A landscape with many valleys, sampled at points; each row gives a point and its height.
From any point a ball rolls to the lowest of the 2 points nearest to it. It stops when none of these is lower. Distance is the straight distance between rows; heights are no part of it.
Q517: [ 17 -21  -5 -15  26  17   0 -19   3   2   6  -8 -17 -12  32  11   3   6
   2   3  -2   2 -19]  height 4.92
Q32: [-20 -21  18  19  -7  -8  12 -35  27   0  -9  -2  16   9  28 -11 -32  -5
  -8   7 -25   0  13]  height 6.56
Q561: [  1  16   9  14  27   8   3  -4  12   8 -18  -6   3   5 -18  -3  11   3
  13 -16   5 -27  -6]  height 5.22
Q281: [ 19 -45 -19   1  -5 -15 -20  -2  13  -3 -20  -4  14 -11   9  22 -18   4
 -12   5   5  24  12]  height 5.98
Q604: [  1  35  17 -14 -31  19  14   4  -8   3  13  13  -8 -18   2  -5  12   1
  10 -11 -11  -8  14]  height 5.42
Q987: [ -1  20  16 -13 -26  15 -13   2 -32   3  39   1  -1  24  11  18  27   7
  17 -15  -1  14  10]  height 3.36
Q859: [-10 -22 -15  -1  27   7   5  -3   6  -7  13  -4 -22 -10 -24  -9 -21  -4
   1   7 -11  -9  -5]  height 2.86
Q135: [ -2  -9  46  25 -15 -30  29 -23  34   7  -3 -17  14  -4  28  -4  -8  -1
 -11  12  -5  -7   5]  height 8.43
Q194: [ -7  15  14   5  -6 -16   3  19 -17  -4  17  10   6   7  13 -28  -2  -4
  26 -33  -3 -16   8]  height 1.44
Q886: [ -4  -8  11   7 -22   2   8  25  18  -2  12   7  19 -32  26   6  -2 -16
  -2  -2 -11   8   9]  height 4.22
Q545: [ 10  -1  -3  26   3  -8 -13  18  27 -20   5  -1 -12 -29  22 -16   3  -5
 -25  11  -3  -6   6]  height 1.54
Q669: [ 16   8  28 -18 -11  -5 -29  17 -21   4  18  10   7  -5 -16  12  26  -6
  -2  -6 -14   8   7]  height 1.37
Q453: [-15 -14  19  -8 -13 -34  45 -14  26   2 -12  -4  -7  12  34  -6   2  21
 -30  21 -19 -26   2]  height 7.14
Q902: [-18  25  -6  -7 -40   3   9  21 -41  -6   7  -3   0  37  13  19   0  -3
  16 -11   2 -21  20]  height 4.36
Q578: [ 20 -13 -20  -4   7  -1   3  -5 -20  12  -2   4   6 -16 -12  13 -18 -12
   9  11  -6  21 -40]  height 5.55
Q137: [  3   3 -15 -11 -25 -25  26  10  15  17  -2   7  10 -13  11  13  -6  -7
   5  33  -7 -21   4]  height 3.99
Q282: [  5  12   0  11  26  -1 -16  -5 -12 -17 -15  13  11 -18 -19 -36 -12 -34
 -20 -11   2   6  22]  height 7.05
Q602: [ -2 -14   0  -1   9  -9 -12  -7   2  25   0 -15  -4   0 -33  14  17   9
   3  22   7  -4 -25]  height 5.23
Q468: [  7   6   7  17  18   0 -13   3 -19  -9   0  14   3 -15 -17 -27  -5 -16
   8 -34  -1  -1  -5]  height 7.17
Q483: [ 18 -27 -10  14  -3  11  -7 -17  20  -3  -3   6  30 -16  25   2  -1  14
  -4   0 -23  14  16]  height 3.63
Q937: [ 11  -6 -15 -33  17  11  39  13 -18  -8  22   2  -4   4  -8  20   9  38
   6 -24   2 -10 -13]  height 1.51
Q98: [  1   7  12 -14  -4 -25  10  16 -27   0  18  -1  -6   1  15   0   3   1
  18 -24 -15 -39 -12]  height 1.82
Q175: [ 12 -17  -3  11   3 -17 -21 -26   5  10   5   5  -9 -23  13 -21   6  -1
  -9  36  -3  -3  -5]  height 5.89
Q516: [  4  -5  28  11 -19 -18  27 -26  37  -1 -12  14  -2 -21   8  -5  -1   0
 -11   3  -9 -14  18]  height 8.33
Q419: [ 13  15  21  38  12 -11   7 -43  17  -5   9  -2  12  -2  25 -26 -10   5
  -1  23 -20  -6   8]  height 6.44
Q482: [ 17 -33 -13   5  28   5  -7  -1  -5   2   6  11  -6 -21 -13   9   6  -2
  10  21   2  18 -21]  height 5.68
Q995: [ -2 -12 -16  -7  24  18   3  14 -28 -35 -16  -7  -6 -25 -26 -10   4  13
  35 -25  18  24  -1]  height 3.68
Q329: [  2 -27  -4   5  20 -18 -24  16   6   5  -9 -11  -1  -2  -9   4  19  13
   0  21 -17 -19 -14]  height 5.08
Q843: [  2  10  -1   1   4  -3   9  14  -5  -2  -2   0  12   7  20 -21   0  24
  21  -2 -12 -25  13]  height 0.83
Q307: [ 17   7 -21  -5   3 -11 -14   1 -31  13  -1   3   6   0 -35   9 -12  -7
  22  15  10  11 -14]  height 5.45
Q981: [ -7  18   0   3  -8   4 -20 -13  14   1  31  -7   3 -21  10 -30  11  19
   0 -19  11   7  13]  height 2.81
Q634: [ 13 -16  -1 -24   1  11  -7   9 -14   0 -15   6 -11 -20  -5  14  11  15
   9 -10   7  21 -17]  height 4.44
Q762: [  9 -51  -9  -4  15  -8  -6 -11   5   0   1   2  -5 -11   4   3  16  33
   9  16 -13 -16  -1]  height 4.86
Q206: [  5 -12  -6 -21  14  -9  41 -33   9  16  -6   7  -1  13  23  23   6  13
 -17  21 -15 -20 -13]  height 7.59
Q970: [  6  -7   0 -27   1   0  20  -1 -13  -1   6  17  -2 -12   7  -3   2  12
  -1   2 -36 -14 -13]  height 3.46
Q967: [-25   8  12   4  -4  22  -1  24  -4  -9  20   4   3  12 -10  -5  -2 -17
   5 -23  -7   5  14]  height 4.73
Q878: [ -1   9 -17   5 -16  22   7  14 -36 -11   5  13 -46  18  -7  15   5 -13
   5 -13  47  19   8]  height 2.56
Q579: [ -8 -16  28   9  -1 -15  -9 -32  30   2 -10   5   1  -3  18  -9 -17  -2
 -10  28 -12   6  34]  height 6.40
Q533: [  2  30  -5  15  -2   7 -33  12 -34 -16  12  -2 -19  35 -27  -9  17   1
  -5   3  18   4  19]  height 3.81
Q363: [  1  19  -6   0   3  25 -23  14 -25  -8  16  16 -14  13 -32 -18  10  -2
  15  -4   5  -2  14]  height 3.49
Q7: [ 38 -40 -15   4  15   0 -14 -11   6   9 -12  20  15 -16   3  15   2   5
   3  18   0  26  -2]  height 5.83
Q990: [  7  -1 -16   2  -3 -22   2   1   8  10 -16  13   4 -10   2 -14   5  33
  16   8   3 -21   4]  height 1.56
Q336: [ -2  16  -6  -5 -22  -1 -24  35 -33  -4  -3   9 -21  13   1   2  18  -3
   8   1  33  13   1]  height 1.77
Q648: [  2 -14  -1  -8 -10   6  -8  11  -4   1 -22  -2  14 -13  17   5  -3   0
   2  -8  -6  21 -14]  height 4.65
Q768: [ -5  -1  18  22  -4  -5   2 -15  44  -1  -6 -15   7  -5   7  18  -7 -24
 -26   7  12   9   2]  height 4.91
Q838: [ -5  10  -2   2 -27  18  -3  30 -26 -20  16   1   0 -13  -2   5  -4 -28
  10 -27   9  20   7]  height 4.56
Q862: [  7  -9  -5  15   8  -3  39 -14  15  -2  11  19  12   4   9 -18 -23   3
   2   0 -29 -19  10]  height 6.80
Q359: [ 10  15   4  35   8  -2  -3  -4  34   9 -15 -11  29   3  31  -9  -3 -11
  -9  34   3   5   1]  height 5.46
Q658: [ 10   0  10  -3   7  13  20  16  22   3  19  29  -7   8   0   3 -17  -1
 -28   5  -7  15  -6]  height 2.27
Q428: [ -9   8 -34   6  -7  26  -9  16 -48 -20  -1 -15 -34   8 -13   6   4  -7
  23  -9  45  31  12]  height 2.79
Q945: [-39   4  21  -6 -11   6 -17  -1   9  14 -12  -4  -5  20  -5 -13   6   7
   9  -1  -2   2   0]  height 2.20
Q159: [-19   7   4  -7  -8  13  36  25  -3   3  -1   5  13  20 -21  -3   2   8
  -7  -8 -31 -18  -7]  height 1.50
Q141: [  9  18  -2  -3   1  11  -5   8  -8 -26 -24 -10 -12 -13  12  -3  -4  -3
  12 -22  -4 -22   8]  height 6.68
Q148: [  2  32   1  -5  -7   5 -13   7   3  -6  -9  10 -22  -7  -3 -30   6  -9
  -1  11  14  -7  32]  height 5.32
Q593: [ 18 -14  17 -14   1 -16  -8  10  17   6  19  10  -8 -12  21  17   5   8
 -11   0  -2 -12  28]  height 2.69
Q652: [ 19 -16 -10  29  20  -8  -2 -21  34   9  -3  14   5  -7 -10  -9   3   2
 -23   4  11   6  13]  height 4.60
Q458: [-11  13   0 -29 -13  13   3  -8 -21   0  10 -18  -9   4  -8   9  18  16
   2   4 -26  -4 -28]  height 4.51
Q537: [ -2 -50 -21  20 -11  -5  -3 -16  24  -8  -3 -10  10 -10   7  27 -13   2
 -25  18  -6   6  14]  height 6.08
Q89: [ -9  10 -23 -14 -15  18 -14   1 -26  -1  18 -11  -5  11   0  25 -18 -18
  31  -2  20   3  26]  height 1.40
Q963: [ 10 -35 -13  20 -14 -26  -3 -11   0  -8  -9  -2  -7 -19  18  -5  -5  -1
 -18  29 -19  -7 -20]  height 5.67
Q576: [ -6 -11  -3   5  -4 -21   7  -8  25  28  -3   4  12  -5   9   5 -14 -17
   7  42   5 -13  14]  height 4.25
Q889: [  3  13  -5   0 -21   3  -4  14   2  -7  13  -8  -2 -36   7   0  -3 -27
   3 -13   1  11  -8]  height 4.41
Q677: [  9 -25  -4 -15  14   9  25 -19   2   7 -11   3  -2  14   5  32 -11  -1
 -10  19 -29  -3 -24]  height 7.79
Q845: [ 14  -2 -20  -2   4  -4 -26  -7   5  -7 -18   3 -10 -29  -9 -21   9   6
 -28  10  35  26  10]  height 6.09
Q532: [-17  -4  14 -22   5  14  19  13   5  13  -1   2  -5  20  26   2   5   6
  25 -23   0 -23   6]  height 4.09
Q140: [ -7  30  14  -4 -29   6  21  22 -23  -1  20   4  -2   3 -11  -1  21   2
  16 -31   2  -5  -4]  height 5.09
Q844: [ -4 -29 -31  12  41   1 -12  -4  -6 -20 -16 -27   7 -29 -19  -6  -6  -4
  -5  -4  29  26  -6]  height 3.93
Q439: [ 22  13 -12 -16   7   2  23   2  -8   6  18  -3  25   6   2  14   4  17
  11 -15  -7 -11 -12]  height 2.35
Q343: [  2 -35  11  14 -15  -6  23 -33  35   5 -14   0  12  14  32   7  -6  11
 -20  16 -24  10   4]  height 6.71
Q418: [-16  -3   6  15 -12  -4  -2  12  32   9  17   3   9 -12  -5 -22   3   0
  -6 -13   9   4  11]  height 1.86
Q748: [  3  -7 -13  39  10 -38 -13  -6  20   6 -15   2   5 -19   9 -36  14   8
  -6  19  11 -17  10]  height 2.71
Q864: [ -3 -10   7   8  15   8 -10 -27  18  11  -5  12   8   6  -4  -4  -9  11
  -6   9   1   5  -3]  height 4.14
Q715: [ 10 -13   9  -3  12 -15 -36  16  11   4   6   7   2 -16   0  13   5 -12
 -12   6  11   5  29]  height 2.14
Q236: [  2  13   6  -2  11  -2 -31 -17 -21  -5  12   0  -2  13 -27  -3  -7 -18
  -6 -18  16   9   6]  height 5.94
Q997: [  2  12  16   5   6  -7  16 -40   7   6   7  13   2  11   8 -25 -33   2
  13  16 -26 -14   2]  height 6.64
Q20: [-21  11  20  -3 -19  -1  13  16  25   8  28   8  -8  -4  -3   2  -1   5
 -16 -30   7   3  -7]  height 1.08
Q426: [-16   5  -3 -16  -6  14 -12 -11  -5   7  18 -13   5 -10  -7  -7  14  10
  25 -26  21   0  11]  height 1.89
Q745: [ -7  -1 -18  21 -15   6   7  40  11  -6 -26   0  19 -10  -6  -5 -12  -6
   1   1 -11  -2  -8]  height 1.64
Q644: [ 20 -14   2  21   0 -22  23 -25  17  12  -4  13  -1 -13  42  -5   3  -1
   4  28 -12 -12  -8]  height 5.86
Q867: [ -1   2  15  12   4 -21 -20 -46  11   5   1   3  -2 -12  24 -26 -16  -8
 -13  25  -6   4   8]  height 6.17
Q766: [-22  -5 -19   4  17  32 -10   1 -42 -29   5  -9 -25   4 -30   1  20 -15
  17 -17  40  19  15]  height 2.94
Q636: [ 10 -20  -8   8  14   8  -2  18  15  -2 -19  17   3 -23 -20 -16  22  -8
  -9 -24  34  30   1]  height 1.04
Q233: [ 18  -9 -11  19  32   5 -11  -5  19   1  -4  -3  13 -21 -28  -2  18 -11
  -3   2  17  -5  12]  height 4.37
Q405: [ 22  10  -1  -7   6   4 -28 -10  10 -15  -8   1 -20 -12   3  -5   2   2
 -18   4   9  15   6]  height 6.32
Q980: [-11  15 -17   4  -8   3 -25   9 -20   1  15 -22 -20  14  19   2   4 -11
  11   6  35  15  -6]  height 1.41
Q53: [-18  -6  -4 -13  -9  18  25  -6   0   2  -3   7   2  17 -21  15 -24   7
 -13 -20 -25   3 -20]  height 2.09
Q888: [ -7  31  -1  -3 -17  13 -13  18 -34  -3   3   2 -13  45  -2   4  -4   2
   5  15   3  -4   8]  height 4.12
Q326: [  7  15 -13  -9  12  24  38   6   8   2   1  -3 -15   6 -19  16  17  18
  12 -21  12 -14 -16]  height 1.52
Q853: [  0   1  -5 -13   9  17 -32   2 -21  -4  17 -10  17 -19 -12   4  25 -11
  29 -32  23  15  17]  height 1.29
Q293: [ -3   1   5   9   5  -6 -10  -5  10 -21 -39 -19   1  -4  10  -4 -15   2
   1  -5 -15 -19   8]  height 6.60
Q174: [  0   8 -26   9  22  13 -25   2   8 -12 -27 -14  11  -6 -27 -32  -2   0
 -39 -17  28  13  25]  height 4.45
Q504: [ -2 -39 -21  30  -2   6 -18 -23  25   8  -9  -2  16  -1   5  -3  -9   5
 -29  25  -3  29   7]  height 6.24
Q802: [ 12  13  -8 -43 -28   7  15 -10  -6  -5   6   1 -15 -16  21  23  -3  17
  -3 -16  -1  -5   2]  height 6.21
Q874: [  1   7  -8  12   4  11  18   8  24   8 -13   2   0 -12  -3  -1 -21 -18
   4  -4  21   5  -2]  height 2.04
Q842: [-10   3 -10 -20   2  16   5   3   2  13 -25  -6 -10  10  10  12   0   6
  23 -12  15  -8  -2]  height 4.47
Q689: [ -8   0  -6  32 -22 -21  14 -22  34   1 -11 -14  19  -3 -11  -9 -28  -5
 -22  12  -7  -4 -11]  height 4.61
Q142: [ -2 -22  13 -14   7  16  29  -1  33   7   0  13  -1   0  13   6  11  14
 -16 -14 -12  -2 -11]  height 3.05
Q261: [ -5  41  40  -2 -17  -3  14  -7 -21 -15  20  -4 -12  22   6 -16 -12 -12
 -11  12 -24  -2   2]  height 2.92
Q564: [ -1 -14 -21   5  25   7  -8 -11 -13 -22 -17 -17  14 -19 -21  -2 -11   1
  20 -30   7   9   0]  height 3.80
Q86: [-10  -5   3   5  10 -21 -15 -14 -15  17  -9  -4 -12  18 -36   9  -7   3
   2  -2  11  -7 -30]  height 5.34
Q491: [  9  -6   6 -17  -9  -8 -21  19 -25   0  13  11  12 -22 -11  11  21  -8
  29 -20   0  -1  15]  height 0.69
Q808: [-14  -3 -12  -8   9  19  -9   6 -35 -15  26   6 -27  15 -36   7   2  -9
   8 -13  20  10  16]  height 3.16
Q62: [ -5  -6 -17 -23  -6   5  17   0  -6  -4  12 -28  -2  -4  25  34  -5  19
  -1 -31   9  10 -20]  height 5.03
Q139: [ -8  15   7   8  15  10 -17  26  -1  11 -21   5   5  21  -4 -27  22  -2
  14  -6  21   7 -14]  height 2.33
Q599: [-30  31  27  -5 -42   2   0  -2  -9  12  28   3   3  18 -12 -13  -1 -14
  10 -10   7   4  22]  height 4.43
Q193: [-13  -2 -11  -2  36  17 -35  -6   4   0  -7  -7  -2   1 -36 -25  33  -2
  -4  10  27  -2  19]  height 5.10
Q268: [  2  -3 -10   0  16   3 -30 -19 -15   5 -23 -23  11  -9  -3   3  14  -3
  23   3  13   4 -24]  height 5.19
Q709: [ 11  -8  -2  20  23   3  -7 -13   1 -14   4  21  16  -7 -30 -25 -19   4
   2 -20 -19   6  -2]  height 7.26
Q979: [ -6   2 -16 -15   8  -8  -7 -11 -31  11 -16 -14  -3   3 -20  13   6  -8
  37  16   8 -12 -19]  height 5.35
Q915: [-12   7  36  12 -14 -32  43  -1  13  10  -9   2  27  25  12 -30 -17  18
 -15  31 -16  -8 -13]  height 2.88
Q798: [ -4  -8  -9 -15  -5   2   0  29 -33   8  -1  24   6  24  -9  -3 -12  11
  21  -4  -5   3  -2]  height 1.78
Q948: [ -5  -5  16  14 -23  -7  32   1  29   9  -1  12  30  23  17 -17 -12  18
 -19  25 -23   8  -3]  height 3.08
Q957: [-21  -2  28  10   8   2 -21  14  10  11 -41  10   5  16 -18 -13  11  -6
   2  -1   1   5 -12]  height 2.78
Q542: [ -1   9  35  22   1 -36  11 -16   8   1 -15   0  22  20   1 -27 -11  26
  -6  16 -21 -12  -5]  height 2.59
Q691: [ 13 -27 -11 -22  -1  -2   8   4   6   5  -6  -6   6  -7  27  37  -5  17
 -15  -8   1  16 -20]  height 4.89
Q278: [-16 -18 -25 -13  11  21  10  12 -28 -26   0  -9 -19 -11 -25   5 -15  10
  19 -15   8  19 -12]  height 3.56
Q130: [ 18 -22 -23   6  13   3   8  -8  -3  -1   3   9   6  -8  10 -10 -26   8
   8  18 -27 -12   3]  height 6.94
Q246: [-22  19   5  21 -13  12  -4  24 -22  -5  21 -10   3  14 -23 -13  13 -12
  16 -37  19   2   4]  height 4.90
Q310: [ 10  27 -17 -13 -26   9 -10  -3 -40 -13  16 -20 -19  -1  -6  36   1 -21
  26   2  20  -4   4]  height 1.71
Q364: [ -2  -4 -29  11   0  17   2  13  10   0 -34  -4   4   1 -20  -1 -21 -15
   9   8   9   3   6]  height 1.92
Q40: [ 19  17  47   7  -9 -15   6  -6  34  -6 -13  21   5 -10  -3  -2   0  -3
 -20  11  -8  -5  18]  height 8.22
Q674: [  1  14  -2 -18 -12  17   5   3 -52  -9  29 -14   0  19  -7  22  25  20
  29 -19 -12  -8   1]  height 2.84
Q80: [ 13  -3  -4  10  15  14  14  23  25  13 -10  16   1 -13  -2  11  11 -13
  -2 -23  30  19 -12]  height 1.61
Q627: [ -3  -2   7   1  -7 -26  -1   3  -1  13  15  -8   1   6  22  -3 -17  -7
  -3 -14   8   9 -19]  height 6.33
Q982: [-12 -14 -14 -16  -6  18  43  31  -2  10  -2   5  12   0  -5  13   2   2
   3  11 -24 -13 -15]  height 0.89
Q510: [  6   6  -6  -2  22  18 -15  -1   5 -14  16 -22  -9  -2  34  12  -2 -12
   1  -7   2  -8 -10]  height 5.25
Q642: [ 12   2   0  -6  -6 -16  37 -17   8  13  -6  14  -6  -8  50   5 -16 -21
   2   4   1 -13 -12]  height 6.12
Q470: [ -7  20  -7   2  10   1 -19  29  -4   1 -23 -15 -23  24 -26  10  16  -3
  11  12  24  -9  -6]  height 1.45
Q399: [-11  20  23  -3 -19  14 -15 -14 -26   0  22  18 -15  18   1  -5  11  -7
  10 -17  16  11  20]  height 3.94
Q320: [  0  14   9  -8 -14 -12  -7 -11 -20   2  32   3   2  21 -21   7 -10  12
  -5 -34  12   9   2]  height 6.11
Q93: [-31  23  46 -13  -9   8  34   2   2   1   0   0 -19  34   8  -7  -9  -5
 -10  -2 -11   0 -17]  height 3.21
Q231: [ 10  25   7 -15   5  10  -8 -20  -8  -2  22 -14  -2  17  19  15  -7 -17
   5 -24  -7   5  -6]  height 5.50
Q655: [-20 -23  -9 -37 -10 -13  25   7 -30   4  15   4   1   2  -1  17  -3  11
  -4  -8 -21 -10 -18]  height 2.91
Q569: [  4 -22  17  -6 -12   3   7  -5  26  12  -7   2   4  -1  18  30   7  -6
 -25  37 -32   4  -7]  height 7.98
Q598: [  2 -26 -12 -16   1   4  -2  -6  -7   4 -11  -3 -15 -47   8   0  19  24
  22  12   3  14 -22]  height 4.17
Q513: [-34  -8  38 -16 -12 -15  -2  -3  13  25   8   9  -2  29  -7   5   7  10
  -5   4 -14  -2  -6]  height 1.42
Q749: [ 26  18  30  -7  -8   0   7   6   9   5   2  31  -1  -9 -13   0   2 -19
 -13  24 -13   8   4]  height 8.13
Q319: [  9 -28  -2  19   1 -29   8  -8  12  -6   8  12   2  -6 -13   4 -18  -1
 -17   8 -14 -10 -11]  height 5.54
Q501: [  8 -22   0   4  21  -9 -31  12   5  -4 -18  19  29  -9  -7 -10  -3 -14
 -13 -32  23  14  35]  height 2.15
Q575: [ -3  -6 -27  14  23   4 -27 -11  -2 -20 -21 -29   8 -16 -19 -20  -1 -13
 -27 -14  11  19  -3]  height 4.11
Q254: [ -2  14  20  22  -3 -31  -8  -3  -4   6   0   0  16   9  17 -24 -22 -13
  -4   4  -8   9 -16]  height 6.39
Q253: [ 11  44   1  -6 -38   0 -11 -12 -41  -6   7 -17 -19  15  -4  25  22  -4
   8  -2  15   5  -1]  height 2.06
Q954: [  1   6   5   8  -2  -2  32  16  30  18  16  12  11  17  15 -12 -20   9
 -22   7  -4  19 -22]  height 2.68
Q666: [  6  17  -7  -6  10  26 -24  -7  -6 -16 -14  -8 -12  -3  -2   0  -1   4
   7   1 -12   4   8]  height 6.53
Q133: [ -6  38  32   1 -25   0  12  17 -27 -19   3 -12   3  34   8   6 -11 -16
  -2  -5 -20   2  13]  height 2.70
Q149: [  5  18  -7  20  28   7 -21  26   9   7 -17  -9  12  15 -19  -6  26   2
  -4   0  29  -2   3]  height 1.85
Q754: [ -9  13  44 -11  -7 -25  15 -12  -4  12   4  14  21  34   3  -2  -8  12
  -7   8 -26  -6  -3]  height 2.13
Q166: [-11   3  -2 -32  -7 -23  44 -10  10   6  -7  -1 -13   3  27  14   2  11
 -32  13  -9 -20 -19]  height 7.35
Q112: [  2 -12 -11   1   6  12  14  45  -4   8 -10  14  11   3   1  -5  -7 -10
  19   5  -9  -3  -9]  height 1.38
Q429: [  0  14 -15   2   8  -6 -27 -12   6   5   1   7 -12 -17 -19 -37   9  -1
 -20   6  30   9  36]  height 5.76
Q477: [-13  -1  18  20   4  -6 -26   2  17 -17 -13 -10  12  -2  12 -28   1  -4
 -11   2 -10  -4  23]  height 6.74
Q822: [ -2  -2   9  24  24  -6 -17 -16  14 -20 -13  -9   2 -20  -1 -24   3 -34
 -11  -8  -9  -8   8]  height 6.90
Q262: [ -5  31   1 -21 -31  -8 -14  -3 -10   3   6 -14 -15  16 -17  28  12   6
  -1  11   4 -13   6]  height 2.54
Q111: [-15  27  12 -11 -14  -8  21  32 -14  -8  -6  -6   1  26  19   6 -17 -13
  -8  14 -21 -17   7]  height 2.47
Q720: [-18 -15   8 -16   7  10  39  17   4   0  -1  10  16  14  32   1   1   9
  -2 -20 -15  -6  -4]  height 3.69
Q836: [  8   5  -3   4   6   7   8  23  22  -4  38  12 -17  -4 -14   5  -4  13
 -25 -17   7   9  -5]  height 1.79
Q554: [ 16 -24  -7  27 -13 -31   3 -17  23   2 -15  10   5 -11   3 -13   6  30
  -3  25  -6 -10  11]  height 2.19
Q383: [  7  -9  12   7   5  19  17  10  16  -9 -11   3  13 -16  -4   8  19  11
  -4 -21 -24  -8  -8]  height 3.66
Q662: [  6  21 -10  -4   2   7 -14   1  -5   3 -26  10   0 -10 -13 -16   6 -22
  12  -6  28   3  20]  height 5.01
Q924: [ 11 -11   0 -17  -1   1 -28  12 -19   4   6  21  15   9 -16   9  -4   3
  -1   5 -16  17   2]  height 2.05
Q395: [  3 -17  11  10  -9  12   3  13  29  -7  -1   6  23  -9  36   8 -10  -4
 -17  11 -27  15  19]  height 4.01
Q56: [  9   8  -3   1  -3 -23   7  -2  -6  13  13   8  -9   8 -11  16 -20  -7
  -8 -33  23   8 -25]  height 6.23
Q541: [ 10 -22  -9  35  15   6   2  -8  27  -8 -10  -8  23 -27 -12  -2  20  18
  -4 -13  -6 -10   1]  height 4.05
Q390: [ 11   2  -2  -2  28  -6 -10  -6   3   2  18   2 -14   8 -25   2  -4   2
  -1  17  -8 -28   9]  height 3.22
Q84: [-21   2  -4 -18  -7 -14   0   4 -27  -4  31 -16 -15  14   7  12 -10   2
  13 -15 -16 -29  12]  height 2.18
Q661: [ -6  10 -31   2  38  17 -29   4 -17 -21  -1 -25  -4   3 -34 -29  16   4
 -16  -9  31   5  26]  height 4.79
Q883: [  8 -34  -3  16  16 -19 -27  -7  11  -8 -17   7  28 -13  14  -3  -9 -15
   2  -1   4  -1  41]  height 2.67
Q675: [ -9 -35   3  16 -14 -22  33 -37  30  -2 -24  -3   0  21  28   3  14  35
 -20  19 -21 -20  -5]  height 6.92
Q750: [ -4 -14 -19 -14  12  30   4  20 -35 -13  38   2 -17   5 -18  -1  -9   4
  16 -18  10  30  -8]  height 3.40
Q815: [  0  29  22   8   8   7  -1  -1  19   3  13   2  -5  14  -3   1   9   5
  -3   1   2 -11  -8]  height 5.48
Q264: [ -7 -12  -4  -7  17  31  -8   3 -22  -4  26   1  -9  -1  -4 -11   2   2
  21  -8   5  14 -32]  height 3.65
Q696: [ 12 -14  -9  -3  16   4 -32  29  -3   1  -7  18  14 -23 -11 -10  12 -11
  -1  -5  24  24  23]  height 1.65
Q314: [ -8  24  22  21   1  -8 -12   9  26   2   3 -19  -4  -3   1   6 -14 -39
 -11   9  12  -4  16]  height 5.07
Q952: [  2  32 -13   8 -42  14 -12  11 -38 -13  -1   9 -22  12 -16   9  10  -4
  -1  -6  41  25  14]  height 2.16
Q153: [ 20   0  -8  24  15 -21   3   1  11  11  -6  -5  11   5  33 -10   0 -11
   8  32 -10  -8 -26]  height 5.65
Q965: [  3  23 -12  -4  10   5 -10 -12  -1   9 -38  -9 -18  -3   5  -1  12  -5
  25  -1  33 -13   4]  height 4.75
Q640: [-20 -28 -10 -20   1 -11   2 -10 -11  -3  15  -9  -7  -3 -13  13 -15   4
   0  -5 -21 -21  -3]  height 2.53
Q711: [  2 -24   7   7  26  -2   8 -12  16  12   0  19   3  23 -19  -5  -5  14
   3  19 -26 -19   4]  height 3.67
Q323: [ 14  13  -7   5  31  -6 -18 -21   8   3 -18 -17   7  -4   1  -1  19  -5
  23  -2  19 -20  -3]  height 4.99
Q224: [-13   6  -8 -15 -15  -5 -21  15 -20  13   2 -10  -5  18  23  17 -14 -24
  15   8  21   7  15]  height 1.00
Q284: [ -4 -20  -3  36 -16 -20  25 -18  29  18 -10  10  15   3   0 -10 -25 -16
  -1  42  -8  -4  -2]  height 4.46
Q739: [ 10 -40 -16 -10   0  11   1 -11  10   6  -6   0  -9 -24  32   9  16  20
  12  16 -13   9  -5]  height 4.52
Q2: [-21   6  11 -16 -10   9  28  -5  10  10 -16   6   0  41   7   7 -16   7
 -25 -16 -13  -3 -14]  height 2.66
Q486: [  2   6 -17 -39  -3  16  26   5 -44 -13  25  -3 -26  20  -1  23  10  30
  11 -19   2   0   0]  height 2.26
Q630: [  7  20 -21 -31 -21  -7  21   1   5  15  -1  -8 -12 -14   8  19   7  12
  -6  30  -3 -19 -19]  height 3.57
Q16: [ 10   1  35   2 -12   2  -5   4  12   8  -9   8  -1 -10   7  15   3 -27
 -24  30 -24  19 -18]  height 8.05
Q376: [  2   1  -5  12   0 -25  -4 -12  -2   2   4   2 -12  -9 -30  -8 -16   1
 -13  -3 -10 -12 -29]  height 5.44
Q637: [ 21  -9   0   0   2  -6   7 -15  11   4  18   5  29 -20  20  10   4  23
  10 -13 -11   0  -3]  height 3.06
Q837: [  0   9  -1 -34  -5  -4  18  23 -17  -7  10   7 -13  35  26  20 -18  -5
 -20  14 -27 -13  14]  height 2.12
Q260: [ 10  -5 -19  31   4 -11 -12   7  27 -16 -12  -5  12 -44  -6 -33  24  -3
 -12  12   6  -7   5]  height 2.17
Q792: [ -9  13 -14  10  11  24  -4  16 -22  -3 -12  -8 -27  18 -44   9  10 -12
  23  -1  25   2 -14]  height 1.21
Q402: [ -9   8  -5 -14 -13   3 -17  -7 -11  -3   3 -33  -5  -8   6  17  14  26
  -6 -18   5   9 -28]  height 4.83
Q69: [  3  32   7  27   6  -7 -13   1  29   3   9 -22  18   4  13 -16  -3 -31
   1  26  19   0  14]  height 5.24
Q809: [  4  13 -21 -24 -17  13  -3  -2   3   9 -10 -15 -11 -13  -9  33   4   8
   4  17  -7 -15   4]  height 3.07
Q114: [  6  21 -10  -3  -2  15  12  11 -12  -3   8   6 -23 -12 -35   6  20  -1
  20 -16  27  -6  -8]  height 0.80
Q184: [ -5 -18   1  -5   9  20  -1 -14   8  10   0 -10   0  -7  -2  26   3 -15
  -9  31 -25   2 -21]  height 7.89
Q955: [ -3 -20 -16 -19  21  21  10   7 -21  -9  10 -10  -7 -28  16 -11   6  17
  34  -4  -3  10 -25]  height 3.91
Q50: [-11  11  20  20 -11  -1  15  -3  28   2  -7 -10  15   7  -7  11 -25 -14
 -18  -3  -9   9 -13]  height 4.74
Q385: [ -3  21  18  16   7 -10 -25 -12  15   1  11  -4   0  10 -26 -13   6  -9
 -18  -3  14   0   3]  height 5.73
Q676: [  3 -11   6 -27  -6  -8  -4 -21 -13   7  16  -1   8   5  -1   8   2  23
 -19   7 -33   2 -29]  height 4.04
Q512: [-10  20  15 -36 -28   5  29  -5  10   8   6  13 -14 -12  23   6   5   4
   3 -13  -5 -11  20]  height 5.84
Q381: [ -3   2  -6 -33  -4   9   0  18 -25  -2  10  -5 -20  30  29  22  -4  -4
   4   5  -1  -5   8]  height 1.58
Q302: [  9  22   4  12   3 -19 -13  -4  -8  -9 -31 -10  19  15  13  -9 -13  -4
   9 -15   2  -1  -5]  height 6.49

Two balls start at each pair of points below. Name the first point that both come to, or write -.
Q40 and Q314 | -
Q997 and Q579 | Q867
Q135 and Q516 | Q32

Call two points neighbours if one is among the 2 nearest of the other. Go from one point of each pair to the other, from neighbour to neighbour, staying as low as possible. Name the highest point that can't be avoided.
Q114 and Q513 | Q957
Q142 and Q598 | Q62
Q513 and Q224 | Q93
Q982 and Q20 | Q981
Q491 and Q636 | Q924
Q636 and Q982 | Q874
Q843 and Q142 | Q652
Q843 and Q545 | Q748
Q937 and Q114 | Q326
